A landscape with many peaks, sampled at points; each row gives a point and its height.
From any point a climber steps to the highest of the 2 points nearest to it. It stops when none of these is higher. Distance is the straight distance between rows; heights are no part of it.
q_840: -4,8,14,18,12,16,-9,-8,-13,-5,8,13,17,1,-5,-10,-11,-9,0,6,-18,-13,-9,13,8,-9,6,1,-17,-4,-16,-7,0,-6,14,22,9  h=1.60
q_817: -7,-18,-4,11,3,2,4,-8,-9,15,16,-13,-7,11,3,4,4,-4,3,-18,3,8,20,-8,-36,-2,4,0,-15,-10,-10,-7,-14,2,14,-7,20  h=2.62
q_453: 10,6,-3,5,-13,-11,-8,-11,23,13,7,0,28,28,4,-10,1,1,-4,-18,10,-8,9,14,21,3,-11,15,-3,-6,4,8,-2,-15,-3,5,-17  h=4.55
q_937: -6,20,-25,-13,-11,-8,12,13,-5,20,1,9,21,17,-7,6,9,5,-1,-2,2,-11,-2,-12,16,-3,-9,13,-8,19,0,13,-1,9,-10,-11,0  h=1.49
q_59: -17,-10,-7,-11,12,24,-6,17,-14,6,7,14,9,-9,-13,-14,-1,-11,-20,-5,-1,22,-25,-2,12,-11,-17,-3,7,11,13,-4,10,-1,2,0,-7  h=2.64
q_870: -9,-11,4,-14,2,15,-6,16,16,-12,-5,2,16,-16,7,-23,5,14,4,-5,-20,17,-42,-17,-1,-9,4,-6,-3,3,26,-2,11,7,4,23,-10  h=4.24
q_715: -15,-24,-18,7,18,18,-3,4,3,-2,4,-25,-16,-26,-1,-17,6,7,-7,0,14,13,-8,11,4,-22,-13,-11,-10,1,-9,0,3,2,-14,-2,-16  h=4.46
q_935: 13,-5,-4,-12,-10,-5,12,-18,14,2,0,-3,-13,4,20,14,-2,0,12,1,-3,11,4,-21,-2,12,-1,7,24,-5,11,-31,-21,7,-13,5,5  h=3.13
q_779: 3,4,1,18,-8,-18,5,2,-21,-14,-1,6,-6,25,8,-16,-11,4,18,-18,4,-17,9,21,0,15,10,9,12,-5,-33,10,-5,13,-1,-12,23  h=1.01
q_398: 8,0,12,33,0,0,-18,-10,-1,-5,2,5,-9,-12,9,7,-18,-5,-14,-9,14,6,22,-12,-17,0,-10,7,-5,-1,-5,5,3,-11,3,8,-5  h=0.89
q_928: 14,27,17,1,7,-13,7,0,-6,9,-9,18,4,-5,2,6,-15,-1,9,7,-19,8,11,-7,1,-9,21,-15,-2,-13,10,-22,10,3,18,18,-4  h=3.36
q_160: -2,17,13,3,8,-12,-15,7,9,-11,2,-8,-22,-5,-14,-2,15,-10,-1,-6,9,3,9,2,14,4,-13,0,24,0,2,18,0,6,-18,-19,-10  h=5.06
q_328: 9,4,-3,-1,7,11,-4,1,20,-12,-17,-35,-10,-12,5,1,-7,-20,-5,-12,7,9,-23,-6,-4,7,2,-12,7,8,-1,9,0,13,-6,-13,-27  h=4.77
q_881: 19,4,-30,7,-11,-4,-16,20,-3,7,-12,7,-7,6,2,3,13,5,1,12,6,4,-8,1,18,5,-9,-17,14,3,-13,5,2,3,-10,1,3  h=2.58
q_622: 1,-13,16,-23,-6,18,8,0,-21,-8,-4,18,3,23,-12,24,22,-11,-16,13,-13,-22,-12,12,-7,5,4,1,-3,5,8,2,14,-9,15,3,7  h=2.18
q_839: 7,-10,9,16,1,4,-18,3,9,-8,-2,-15,-7,15,-4,4,2,6,-3,-15,21,-24,7,19,-1,18,-18,1,5,-3,-15,10,-10,-3,-18,6,-19  h=6.08
q_945: -1,4,-19,9,-8,-4,0,-11,31,10,-12,-21,6,5,6,-19,-4,-9,15,-8,23,-3,-3,-4,0,8,-9,14,10,1,9,-7,-22,10,-5,10,-8  h=0.25
q_869: 7,22,-22,17,0,4,7,4,-10,14,-9,-1,-15,4,-7,8,12,2,27,-20,7,-12,12,-2,-5,6,-6,-1,9,-23,-13,-8,-24,21,-13,5,5  h=1.35
q_456: 10,-11,-2,-21,-10,-21,13,-11,-4,-1,3,-5,40,15,5,-7,0,-5,16,11,4,0,-2,27,-3,4,14,9,-1,0,-4,1,0,-32,7,0,15  h=2.48
q_805: -1,10,12,3,-10,6,-3,-14,19,6,-10,16,-19,-7,1,-1,2,1,2,-17,-1,4,8,-14,10,1,-1,10,-10,-4,19,3,-2,6,6,-1,-21  h=3.57
q_766: 18,-8,1,4,-15,-14,-6,-14,12,4,-1,1,1,0,6,10,2,16,-16,-2,13,-15,20,2,-10,16,6,-4,3,-16,4,18,-2,5,0,8,-3  h=4.05
q_112: -4,-8,-6,-2,18,2,17,9,-7,-12,10,-16,33,3,-7,-9,-10,4,-19,4,10,-12,0,5,-18,-5,-17,9,-12,5,0,-6,10,-1,-5,6,6  h=2.00
q_438: 3,13,4,24,17,11,-4,-5,7,-5,12,14,12,-2,-8,-17,-11,-9,-13,13,-3,-15,-19,8,29,-5,-4,6,5,13,-11,0,-17,8,-1,1,7  h=1.45
q_918: -11,-3,8,-18,0,1,22,1,-11,2,9,-25,21,-5,17,-9,-38,13,-12,-5,-33,5,-15,-4,-1,-10,9,-2,-18,0,2,-1,-7,1,-9,16,6  h=3.30
q_573: 2,-6,1,-7,-6,8,17,-9,2,-4,-9,-33,12,-13,23,-6,-23,0,-11,8,-8,4,-17,-11,-5,-19,1,13,-22,11,1,22,-10,1,-5,1,-2  h=3.48
q_609: -11,5,14,9,-9,8,4,-11,0,-1,5,-7,-10,9,8,21,-2,-16,1,5,-7,10,10,-22,-31,3,17,11,-5,11,12,-2,5,21,18,3,6  h=5.43
q_620: -3,-6,-22,8,7,24,-6,-14,-7,-6,-10,5,3,-42,10,-12,-5,-4,-7,16,-7,9,-24,13,16,-18,11,-7,-15,1,-9,6,5,1,-4,7,9  h=4.48
q_888: 12,10,16,1,1,-14,19,3,25,31,0,-3,8,0,2,0,-14,8,-14,-11,-16,11,7,-23,1,9,3,-7,-4,2,25,-14,-13,7,9,4,-5  h=2.76
q_565: -1,-17,-9,22,-5,10,10,-2,-22,13,6,-15,-8,16,6,-10,1,12,20,-33,14,-1,3,-4,-29,9,3,15,8,-16,-17,-2,-30,14,-10,-9,19  h=1.02
q_57: -6,5,-24,6,-1,-23,6,-4,11,9,7,12,15,20,-2,-4,0,7,5,1,11,-7,13,-10,-3,7,-3,2,-8,-4,0,-21,-5,-15,13,15,21  h=3.25
q_258: -1,25,21,28,16,-17,-2,8,-17,-1,13,12,-5,0,-11,2,-14,3,-9,1,-4,-14,12,-1,-10,2,8,-11,4,-3,-10,0,4,19,9,4,8  h=4.09
q_542: -25,-6,8,-9,-3,3,-23,12,15,-19,0,-1,-14,-5,-18,-2,5,-7,-1,-11,7,-4,-3,12,16,20,-10,-14,9,7,-4,18,6,-16,-12,-23,-12  h=5.49
q_581: 8,23,-2,6,1,-20,-7,-2,-5,-19,-6,31,-7,-4,-1,27,16,-7,9,17,-13,-2,7,6,10,10,9,4,8,-3,0,-1,12,-23,7,-6,22  h=2.95
q_165: 3,27,-13,14,18,0,-1,14,-6,7,-12,-22,-22,-1,-7,9,7,-5,17,1,10,-17,-3,6,8,3,0,-5,15,-7,-27,3,-22,31,-20,-4,-12  h=1.22
q_749: 20,30,20,5,2,-20,-6,-13,11,-6,-6,8,-13,-10,3,7,0,-7,14,-7,-10,4,24,-1,6,-2,15,-1,8,-17,14,-4,9,3,1,0,-19  h=3.27
q_45: 18,3,9,-17,-3,5,5,13,-4,-6,-11,-28,-2,0,2,5,-8,-5,-17,-7,1,10,-4,-15,-13,-3,-9,-13,2,6,12,6,9,17,-4,-1,-19  h=4.54
q_380: -14,0,14,-1,5,-1,2,4,-15,1,3,29,13,-7,-9,-7,2,8,-9,16,-20,-11,1,5,7,-7,-6,18,-14,-8,7,8,9,-27,15,16,12  h=1.38
q_500: 12,7,16,3,-4,0,-16,12,-3,9,4,1,-1,7,-12,18,18,-6,-16,-8,4,1,10,-3,-2,-1,-8,-5,8,7,-1,15,0,0,2,-10,1  h=4.61
q_593: 21,14,-11,-24,-1,-23,20,7,4,24,10,-4,20,21,-6,13,11,16,-3,-19,-6,-5,9,1,0,-1,8,-15,-5,-10,5,5,-1,8,-3,-7,-4  h=2.27
q_931: 5,2,1,-17,-4,-33,18,-4,-5,-3,11,-10,19,19,4,-23,1,0,27,-3,3,15,11,7,-9,-3,14,3,7,-11,-13,-16,0,-15,13,-17,20  h=2.65
q_636: -27,-4,1,-15,-1,-21,7,6,12,-7,6,34,0,-10,-17,-13,1,6,12,-5,8,15,-8,-9,18,-11,7,-3,9,3,27,-4,12,-8,9,-8,-13  h=4.25
q_849: 14,-11,-14,-11,-33,-5,-11,6,1,8,-4,12,-23,12,14,2,20,5,7,-3,-2,12,2,-2,33,-4,-14,-5,22,0,0,5,4,-17,-16,-2,-2  h=2.81
q_584: 22,31,-2,-10,3,-13,23,10,-13,17,-19,-15,5,2,-1,-7,-6,-15,8,-10,4,0,17,1,6,-22,-9,1,-4,-2,5,-2,1,9,-3,-5,-23  h=1.91
q_942: -8,-10,8,-18,-11,16,-18,1,3,-24,-4,-7,-20,-17,13,6,-10,-3,-4,11,-19,23,-17,-20,0,12,7,-17,11,-4,15,-1,19,-5,-2,6,-13  h=3.49
q_408: -12,-6,8,2,-3,0,-5,-6,25,-18,-6,16,-6,-17,-2,-22,-4,8,13,4,5,12,0,-5,9,-10,10,0,4,-5,26,2,9,8,14,7,-22  h=3.90
q_125: -4,-27,8,20,11,5,-19,13,-15,13,14,-13,-1,11,3,3,8,-6,16,2,20,7,18,5,-31,-1,-1,9,-13,9,-22,-1,-15,-8,2,-2,14  h=2.41
q_273: 0,0,7,18,-2,4,-18,2,14,7,5,11,15,17,-8,-17,-2,-14,-10,-5,25,-3,2,20,19,2,-26,17,3,17,0,7,-1,-21,-3,-6,-9  h=5.26
q_897: 15,17,-3,-1,0,4,-8,7,-19,3,-8,6,-5,-14,-1,3,18,-1,17,10,-10,9,22,-9,-8,-19,2,-1,-17,-11,-8,6,7,-4,11,-3,-1  h=5.80
q_915: 6,-30,22,-15,-8,-13,20,-25,-8,-18,7,5,17,21,7,-4,-13,7,0,2,2,-5,11,22,-17,10,17,12,-7,-8,2,-7,4,-22,15,-4,16  h=2.31
q_319: 3,-17,-5,19,14,7,-3,-4,-4,2,20,5,-21,-4,-6,20,-2,6,-27,2,-3,-8,13,2,-9,14,-10,-7,6,-8,-15,-15,-17,-7,0,3,26  h=4.50
q_786: -5,-17,-17,-7,4,-3,10,10,-17,5,8,14,-8,-2,-9,16,-4,7,-29,4,4,-13,19,0,-4,9,-27,-2,1,3,-8,-11,11,-24,-12,-7,13  h=5.23
q_974: 27,3,-38,-11,-17,-14,5,8,-2,7,-22,-12,9,1,15,5,-9,6,13,3,0,0,-11,-5,6,-2,3,-16,2,2,-13,-3,9,2,-7,7,-4  h=2.38
q_762: 14,8,-3,12,-7,0,2,-6,-24,7,-2,0,0,25,14,-10,-6,-23,29,-17,8,-4,12,24,9,-11,5,3,-6,-8,-34,1,-10,4,12,-5,10  h=0.88
q_572: -1,-21,9,5,0,13,2,-4,-26,-11,-1,13,-6,-2,-2,1,9,-3,2,20,-7,-5,18,18,-13,-10,4,7,-16,-9,-5,-3,10,-23,22,10,21  h=1.17
q_816: -5,-29,-16,3,7,12,-1,4,7,5,13,-12,-15,-9,-7,-6,17,14,-17,0,15,8,12,-8,-11,-5,-30,-4,4,-6,1,-14,-6,2,-12,-2,-6  h=4.03
q_689: 4,5,-7,-15,8,0,17,0,-5,21,-8,31,14,-31,1,7,-3,5,-16,-5,-8,27,-24,-17,2,-8,11,0,-11,1,26,-1,12,-13,6,-6,-8  h=2.20
q_815: -2,-3,-14,-15,-10,10,13,6,14,4,-21,0,10,-16,15,-6,-14,8,0,-1,-7,21,-19,-19,3,-4,0,-14,-15,13,24,-19,21,5,-2,18,-17  h=4.56
q_883: -18,10,17,-4,6,-1,8,-11,15,-17,2,-16,-5,-17,1,-22,-22,-8,-4,17,-3,-7,-12,-10,15,-3,-6,13,10,13,3,-7,-2,8,-12,4,-6  h=1.46
q_29: -25,-7,13,-6,4,20,0,-1,-15,-5,10,-20,13,-15,6,0,-23,-7,-32,-4,-12,-5,-14,5,-11,-3,-3,-11,-18,8,0,3,0,0,-15,12,6  h=3.11
q_391: -5,-15,-3,-15,-19,-15,4,-4,-23,-6,-4,5,-2,13,3,5,10,8,23,7,-11,5,1,3,-24,13,29,-5,-5,-1,-11,3,11,-9,21,-21,34  h=7.57
q_385: 13,25,11,35,12,-2,-18,12,-13,-1,-6,-16,-22,7,8,11,4,-18,21,-5,6,-8,9,15,4,-6,2,15,17,2,-25,13,-13,16,-13,0,-20  h=1.13
q_740: 5,-11,-1,9,9,9,5,5,9,10,1,-33,2,4,6,-6,-10,4,-16,-1,4,-4,-13,2,10,-16,-13,13,-5,5,-13,19,-20,3,-4,0,-8  h=3.26
q_769: -11,-17,1,5,5,21,-22,9,19,0,7,-10,8,5,-9,-4,5,8,-11,5,21,-17,-16,18,8,17,-7,-9,-6,17,-9,12,1,11,-15,2,-20  h=5.46
q_483: -12,-24,-5,-13,-8,22,-10,4,6,7,6,3,8,10,-7,-2,10,6,-11,20,-2,-5,-9,8,-4,6,-4,-16,-1,1,8,-7,9,1,10,23,7  h=4.68
q_939: -8,0,2,-27,-8,-7,26,-11,10,30,-1,-2,-2,13,6,10,-14,12,10,-3,-9,1,12,-18,-3,3,8,-5,1,1,12,-27,-19,8,-1,9,5  h=2.97
q_874: 15,10,-2,-4,-9,6,-3,-5,27,-11,-17,-8,-21,-11,10,-2,15,1,28,-22,-16,11,-5,-14,22,-11,-4,9,-7,-15,7,6,-10,-5,-4,-12,-22  h=3.28
q_268: -7,-6,-9,-18,8,-6,17,16,-13,-1,10,-4,27,0,-14,2,13,22,-9,10,-13,-5,-5,-10,-23,-5,-6,2,-18,-8,6,0,10,-8,4,4,12  h=1.82
q_934: 0,-21,-5,18,9,9,-3,18,-24,-5,5,-7,11,10,10,4,-5,2,-7,1,28,-11,5,12,-20,2,-14,3,-17,20,-18,-9,5,0,-6,7,8  h=2.19
q_484: 18,-28,-18,5,2,-5,7,4,-2,0,10,-34,-4,13,2,0,11,4,3,1,-7,-5,0,6,-18,6,-13,-4,11,-4,-26,0,-19,0,-14,-15,17  h=3.59
q_355: -14,-7,8,5,7,23,-9,12,14,-1,8,-15,12,-1,-5,-8,4,8,-9,15,0,-4,-16,1,-4,-3,7,-6,-6,14,5,5,-5,28,3,23,5  h=5.04
q_789: -9,7,-4,-3,1,-21,5,-13,-5,13,7,-2,5,9,-5,7,4,-15,12,2,7,8,22,-7,-22,2,6,5,-4,-9,-5,-9,-5,-27,18,-10,24  h=2.87
q_841: 1,-10,11,14,13,14,-33,10,8,-4,-1,-13,-8,-14,-6,0,-7,-13,-13,-16,10,18,-19,8,9,4,-2,-17,8,11,-10,21,-3,-6,-8,-14,-20  h=5.05
q_254: -5,6,16,6,-16,-9,8,-5,1,6,2,-3,2,28,9,-7,-3,1,24,-14,1,1,11,-14,-24,-1,21,13,-1,3,1,6,-8,31,22,-9,15  h=5.11
q_133: -23,-5,35,-1,4,-10,9,-8,-18,-15,14,7,10,9,-9,-6,-19,-2,-13,0,-22,-26,-5,15,-17,19,14,2,-4,3,-2,5,3,-10,7,-11,21  h=1.88
q_244: 11,-12,-3,-9,-9,-14,8,5,-28,-16,-4,-16,-7,2,10,-6,5,13,30,3,-14,4,11,5,-13,-9,19,0,-10,-14,-26,13,7,0,9,-16,15  h=6.90
q_938: 24,-7,-16,16,-6,0,-3,-7,-14,22,8,14,7,23,3,11,18,-5,1,-18,11,-8,11,16,0,-2,-4,0,-9,-9,-22,3,-21,-5,8,-3,12  h=0.70
q_657: -8,2,3,15,17,13,-5,6,8,-7,3,-8,-8,-4,-15,-20,10,2,5,30,-4,-13,-11,14,26,-11,-8,16,7,10,-14,18,-23,13,-4,-8,5  h=1.32
q_177: -17,5,7,7,-3,14,13,-9,12,12,-15,-11,-7,-6,9,13,-6,-12,-12,-15,9,4,9,-16,-27,7,0,-9,-26,15,23,-13,2,21,4,12,-4  h=5.82
q_41: 0,-15,5,3,-4,6,4,23,-7,-2,-9,20,5,36,-15,14,20,-3,-6,18,6,-25,3,26,-15,12,-1,-4,2,13,4,0,10,-9,16,3,18  h=2.39
q_941: 12,6,14,-24,-16,-3,10,-6,5,-6,-2,-19,14,12,19,0,-20,5,7,-3,-7,2,-11,-8,11,-12,-2,16,-8,6,4,12,-2,-12,-7,5,-14  h=3.67
q_855: -9,6,28,-8,0,1,-2,-3,15,9,-2,13,19,-13,4,-17,-18,20,-7,-7,-22,16,-21,-15,3,-3,7,3,-18,-3,33,2,9,-12,6,25,-18  h=3.89
q_804: -20,-13,-11,-7,-1,6,-15,17,0,1,2,11,-10,-7,-16,-4,-3,-1,-12,-3,8,2,8,9,15,14,-30,-7,2,6,2,-2,17,-38,-10,-19,-7  h=6.14
q_130: -1,-9,-8,-2,17,19,11,-4,3,15,-2,25,1,-28,-8,-1,-8,-10,-25,-14,0,24,-22,-3,11,-7,7,-21,-3,-1,23,-15,12,10,10,0,-14  h=2.42
q_31: 16,-3,-21,15,-10,11,-18,-4,10,19,3,8,-1,7,5,13,23,-4,7,-13,4,8,-4,-11,-2,1,-12,-7,-16,3,-8,-8,-6,-20,8,-7,3  h=0.50
q_224: -23,-5,2,18,7,31,-33,8,-4,-7,7,6,-17,-10,2,19,4,-7,-8,7,-19,11,-11,-5,1,8,-2,-15,-3,12,-5,-13,11,-16,6,13,10  h=3.46
q_450: 16,3,-2,14,-16,-15,-14,4,4,3,-7,-23,-12,6,9,16,-2,11,6,-22,-2,-14,10,-2,-12,18,9,-1,15,-12,-10,27,-20,11,-15,0,5  h=3.68
q_723: -2,-7,7,2,3,22,-7,15,-2,-6,-7,28,-11,17,-17,6,17,-5,-4,18,-1,-26,3,33,19,8,-15,-8,6,0,-2,-10,4,-13,8,2,6  h=2.14
q_686: 5,10,7,-34,-6,-28,2,-11,11,4,-3,15,1,-3,-2,24,-2,21,3,4,2,3,2,-2,2,16,11,-16,13,-11,8,-20,7,-17,-7,6,-8  h=4.27
q_72: 1,-2,-32,9,-12,1,-11,-5,19,23,-7,-9,-7,-5,4,-5,12,-10,14,-13,15,21,3,-24,-6,3,-16,13,5,-5,5,-1,-23,-10,-10,-8,1  h=0.36
q_540: -14,10,-14,-15,-3,-10,14,10,-2,17,-1,8,10,-1,-9,9,6,16,-2,13,-4,-8,-1,-30,-11,-1,6,-2,-12,13,11,2,7,16,7,2,13  h=1.65
q_216: -13,3,8,1,2,-6,12,7,-22,9,9,4,19,17,-2,-19,-9,3,5,-9,-3,6,-6,-6,-20,-5,25,0,-10,12,-8,1,11,21,25,-8,29  h=4.76
q_587: 11,35,18,-21,-6,-31,17,-10,7,6,-15,-5,7,-1,7,0,9,-8,17,-8,6,8,15,5,15,-18,1,14,-1,3,7,8,-6,-8,-16,-9,-16  h=1.77
q_123: 4,3,3,-14,-21,-17,12,-5,-3,1,6,8,26,29,13,8,-13,18,1,-16,-8,-15,10,4,14,1,-1,19,-13,4,-1,10,6,-18,-5,-5,-6  h=3.99
q_516: 0,-3,2,29,-4,-2,-10,10,-6,2,-12,-6,-7,22,-1,-13,12,1,13,7,29,-30,12,27,7,4,-15,23,25,-4,-11,20,-23,8,-22,11,-10  h=7.12
q_667: -9,11,-4,33,8,-18,3,-8,-13,10,10,6,-4,14,-6,-10,-10,3,20,-27,4,-12,13,0,-15,12,2,7,13,-19,-17,-4,-23,15,-4,-4,19  h=1.16
q_75: 19,2,-11,-18,2,-8,15,3,2,-17,5,-12,13,4,-1,2,8,-1,7,8,-7,-7,-7,-2,10,-6,-8,5,6,2,-16,-8,-12,-4,-7,-10,20  h=3.85
q_666: -7,7,23,-24,8,-10,-5,-11,7,-4,2,14,-9,-4,-11,23,-1,3,-9,11,-15,16,-14,-10,-11,9,24,-11,12,-16,24,-21,13,-18,14,16,-8  h=3.97
q_647: -20,-11,-4,0,10,23,-10,18,-16,11,12,4,25,1,-3,4,-9,5,-36,-6,-10,-6,-22,3,1,4,-16,-2,-7,17,5,8,12,-13,-7,10,-2  h=2.88
q_684: 19,26,1,-9,-4,-27,13,10,20,23,4,5,7,15,-2,-4,8,15,-5,-19,0,0,9,-9,20,-1,-5,-2,15,-7,18,-2,-10,18,-7,5,-11  h=2.51
q_426: 20,-15,-7,14,6,8,-8,6,1,17,1,-41,-7,14,7,6,17,-5,8,-12,11,2,-1,8,-11,-9,-7,13,9,-8,-22,19,-34,3,-10,-4,-5  h=3.35
q_872: -17,-17,-3,4,8,19,-22,13,-6,-19,4,1,-19,-29,6,-11,-9,-9,-4,3,-17,30,-22,-4,10,-10,4,-21,22,-4,13,-9,18,6,5,12,-2  h=3.31
q_78: -8,16,4,16,14,-25,19,-8,-14,1,5,30,-1,3,-8,5,-20,14,-10,5,-6,-10,6,-8,-3,-5,21,-4,-7,-5,1,-19,9,3,18,18,15  h=3.69
q_707: 19,-5,33,-25,-2,-18,16,-3,-11,-20,6,-6,11,19,12,2,-16,3,5,-9,-13,15,1,-4,-19,-3,14,1,2,-8,4,-9,8,-10,12,0,0  h=2.15
q_179: -5,17,-24,4,1,-3,10,11,-2,18,-7,1,-7,-7,-1,3,5,15,9,-1,-2,-15,12,-19,-5,1,-4,-3,-10,-3,-6,-7,-6,34,-7,9,2  h=1.50
q_95: -27,6,19,-1,6,17,-20,-6,15,-9,11,4,-18,-8,-8,15,-4,-11,-13,-2,-23,10,-9,-15,-8,14,10,-17,-2,-8,16,-13,9,-12,15,11,-5  h=3.71
q_825: 12,-8,-7,-6,-3,20,-11,-4,-4,-18,4,12,-9,-22,4,16,17,-4,-10,29,-18,12,-19,-7,8,4,18,0,18,7,6,21,8,15,-4,-13,8  h=3.93
q_33: -7,6,-11,8,1,10,-25,2,4,-20,-3,23,-24,-13,-2,21,13,-7,9,7,-17,2,-3,-5,17,17,0,-9,13,-2,-5,-11,18,-15,5,-5,12  h=3.20
q_274: 21,8,-7,-13,-6,-10,20,9,-21,24,-4,-9,4,27,-3,-3,-3,-3,-3,-19,9,-4,19,8,-5,-8,3,-9,7,-9,-8,4,-4,29,-1,-5,-6  h=2.08
q_246: -13,7,21,12,2,-3,-3,9,-11,-14,5,-2,8,4,-14,3,-6,-13,5,13,-15,-25,4,10,-5,19,0,6,2,16,-18,17,-5,-2,-2,-15,24  h=2.01
q_369: -2,-17,-5,19,25,18,-3,1,-5,-13,17,-7,-24,-15,0,6,18,6,-14,22,9,3,15,2,-9,-3,-10,6,8,0,-10,-9,-12,21,-14,3,15  h=4.06
q_703: 10,12,-2,-12,2,10,-6,3,-8,6,-19,-21,-25,-23,0,-4,6,-13,9,7,-6,17,10,3,9,-20,2,-13,0,-14,1,7,7,6,2,-10,-25  h=5.25
q_55: -4,2,-3,21,-11,-13,-14,6,5,1,-12,1,5,10,0,-19,-6,-2,3,9,15,-19,8,33,30,3,-14,13,15,6,-9,23,-5,-14,-12,1,-7  h=6.07
q_985: 17,9,28,39,8,9,-16,-9,-15,7,9,-2,-20,1,7,4,-8,-26,-1,-9,12,0,17,2,-10,-13,-7,21,8,0,-6,7,-13,7,-4,-1,-16  h=1.03
q_241: -8,14,12,-30,7,-16,7,-3,15,-19,1,-3,9,-24,-9,-9,-12,4,-1,1,-1,3,-21,-1,23,4,1,3,15,-1,12,3,7,-5,-21,-13,-16  h=1.55
q_295: 8,-6,11,-9,2,15,-5,-15,2,2,9,14,-17,-5,-12,22,19,-7,-29,13,-1,3,-5,-9,0,2,11,-3,4,0,16,11,2,8,13,-10,-4  h=4.20
q_204: -4,-2,3,8,8,20,-6,-15,-5,-6,-8,-18,-15,-31,9,-15,-14,-3,-5,13,5,11,2,10,6,-27,0,1,-10,-6,-6,0,3,6,0,9,-12  h=4.84
q_830: -2,-2,-3,-18,3,-13,10,-7,-6,-11,-3,12,5,-14,-5,9,-11,4,-21,12,7,-7,5,-4,-2,12,-1,-7,3,-9,8,-17,20,-14,-3,7,-3  h=4.62
q_103: 13,-7,18,18,-2,12,-19,-12,-3,-14,-2,13,-9,-6,4,-4,3,-10,-3,12,4,2,18,16,12,-7,-6,8,-6,-9,0,10,7,-24,14,3,-5  h=0.99
q_467: -24,10,-7,-14,-6,8,0,1,4,-9,-12,3,-5,-13,5,-7,-9,-9,6,-3,10,6,-2,-26,1,-1,-17,3,-11,17,14,-18,23,-3,-2,4,-11  h=4.92
q_735: 5,-2,-25,-5,2,8,9,0,9,-12,1,3,7,-22,-2,-9,10,7,1,7,-2,6,-18,-11,15,-9,-9,7,-12,6,-4,0,5,-5,-8,-8,-1  h=4.12
q_110: 5,14,-4,-6,-7,-15,-5,24,-7,-12,-19,23,4,14,-7,18,38,-5,1,21,-1,-11,4,18,3,13,-3,-11,7,5,10,8,17,-21,3,-3,23  h=2.68
q_827: 28,-6,-10,-14,-25,7,-8,-12,3,-7,-13,6,-15,-2,13,5,28,-4,22,-1,-8,10,-2,3,18,-15,-7,-3,-4,-10,-3,-2,11,-20,-1,-7,-13  h=3.04
q_159: 14,-5,-22,0,1,5,2,-13,21,-4,2,11,-16,-4,2,-1,7,-9,0,-2,8,15,-7,-14,9,5,-2,-7,24,-8,14,-21,-3,17,-1,-6,-2  h=3.32
q_7: -7,5,-4,4,-7,5,-10,-3,-5,-17,-11,-13,-2,-2,1,7,-1,-2,20,10,4,-23,5,7,-7,8,6,7,-6,9,-20,11,1,11,-2,-2,9  h=2.13
q_354: -6,-9,-19,4,-7,-5,-11,1,17,16,9,11,16,15,0,-16,1,23,3,9,1,1,16,13,18,4,-10,5,-10,-10,2,7,0,-23,3,11,1  h=3.88
q_161: 6,15,-11,-12,-5,-12,8,-10,7,-8,-25,-25,0,-17,9,3,-11,-2,23,5,2,-3,6,-9,-10,5,12,-2,-4,-3,-2,-4,4,10,-7,2,-9  h=2.25
q_448: -26,11,-5,14,7,5,-4,5,9,-1,-6,-4,3,-15,6,0,-15,-1,-17,-10,20,-2,-1,-21,-11,1,-15,5,-14,29,1,-7,9,16,-13,7,1  h=5.32
q_235: 13,2,1,-11,6,-1,14,5,-33,-4,-5,-9,9,-17,4,-8,-2,6,19,15,-21,11,3,4,-19,-21,22,-6,-10,-12,-5,3,6,7,15,9,10  h=6.38
q_835: -7,-26,-20,-1,-7,23,-9,5,6,-19,-5,11,-7,-14,-1,0,11,-8,1,6,7,4,-32,-2,10,3,6,-15,17,19,-2,10,11,18,-4,-18,-2  h=3.75
q_997: 4,-19,-22,-13,-5,6,9,-16,12,-13,0,28,-14,-17,1,10,11,-17,6,-10,8,16,-26,-10,13,-1,11,-11,7,4,12,-13,7,2,2,-30,-11  h=3.55
q_601: -31,2,11,9,15,14,-10,-10,19,-28,9,-18,-10,-17,-5,-5,-3,-16,-8,20,8,-2,-5,-5,-10,10,-1,9,8,18,9,2,5,19,-10,-6,-2  h=1.39
q_334: -3,16,19,-32,0,-18,15,-23,28,1,-1,12,9,-14,-4,0,2,12,12,-8,14,7,-6,8,21,-3,12,11,3,3,20,6,-11,-4,-21,-21,-22  h=1.64
q_917: 4,-26,9,-19,-16,9,1,-16,6,1,7,-9,7,11,6,-2,-7,17,-7,13,-1,-9,10,13,-7,1,7,-11,-9,-14,9,3,3,3,7,21,-11  h=4.49
q_25: -3,7,35,2,-2,-4,10,-27,-8,-11,16,4,9,-1,6,-11,-30,-13,0,10,-20,-9,-4,9,-4,-5,15,10,-1,1,0,-2,-9,-11,4,2,4  h=1.75
q_212: -19,21,3,-17,10,-22,12,-8,9,21,3,28,-7,-4,-25,0,2,12,-8,0,3,-4,6,-10,18,-2,0,1,-4,-9,18,-10,10,-9,5,-4,-16  h=4.81
q_491: -7,3,-35,7,12,-1,4,-7,27,16,-3,-7,16,4,-9,-27,-4,3,3,-2,27,-2,-4,16,22,2,-7,3,3,-7,2,-1,-4,14,-10,-2,-24  h=0.14
q_546: -8,-1,12,25,24,-4,10,10,-22,-5,19,9,3,11,-6,0,-4,-1,-11,1,0,-4,1,-1,-31,-5,16,1,1,14,-6,-10,3,30,18,3,27  h=4.43

Where does a climber stop that starts at each point below?
q_657: q_516
q_25: q_212
q_112: q_516
q_883: q_804
q_915: q_516
q_935: q_804
q_130: q_516
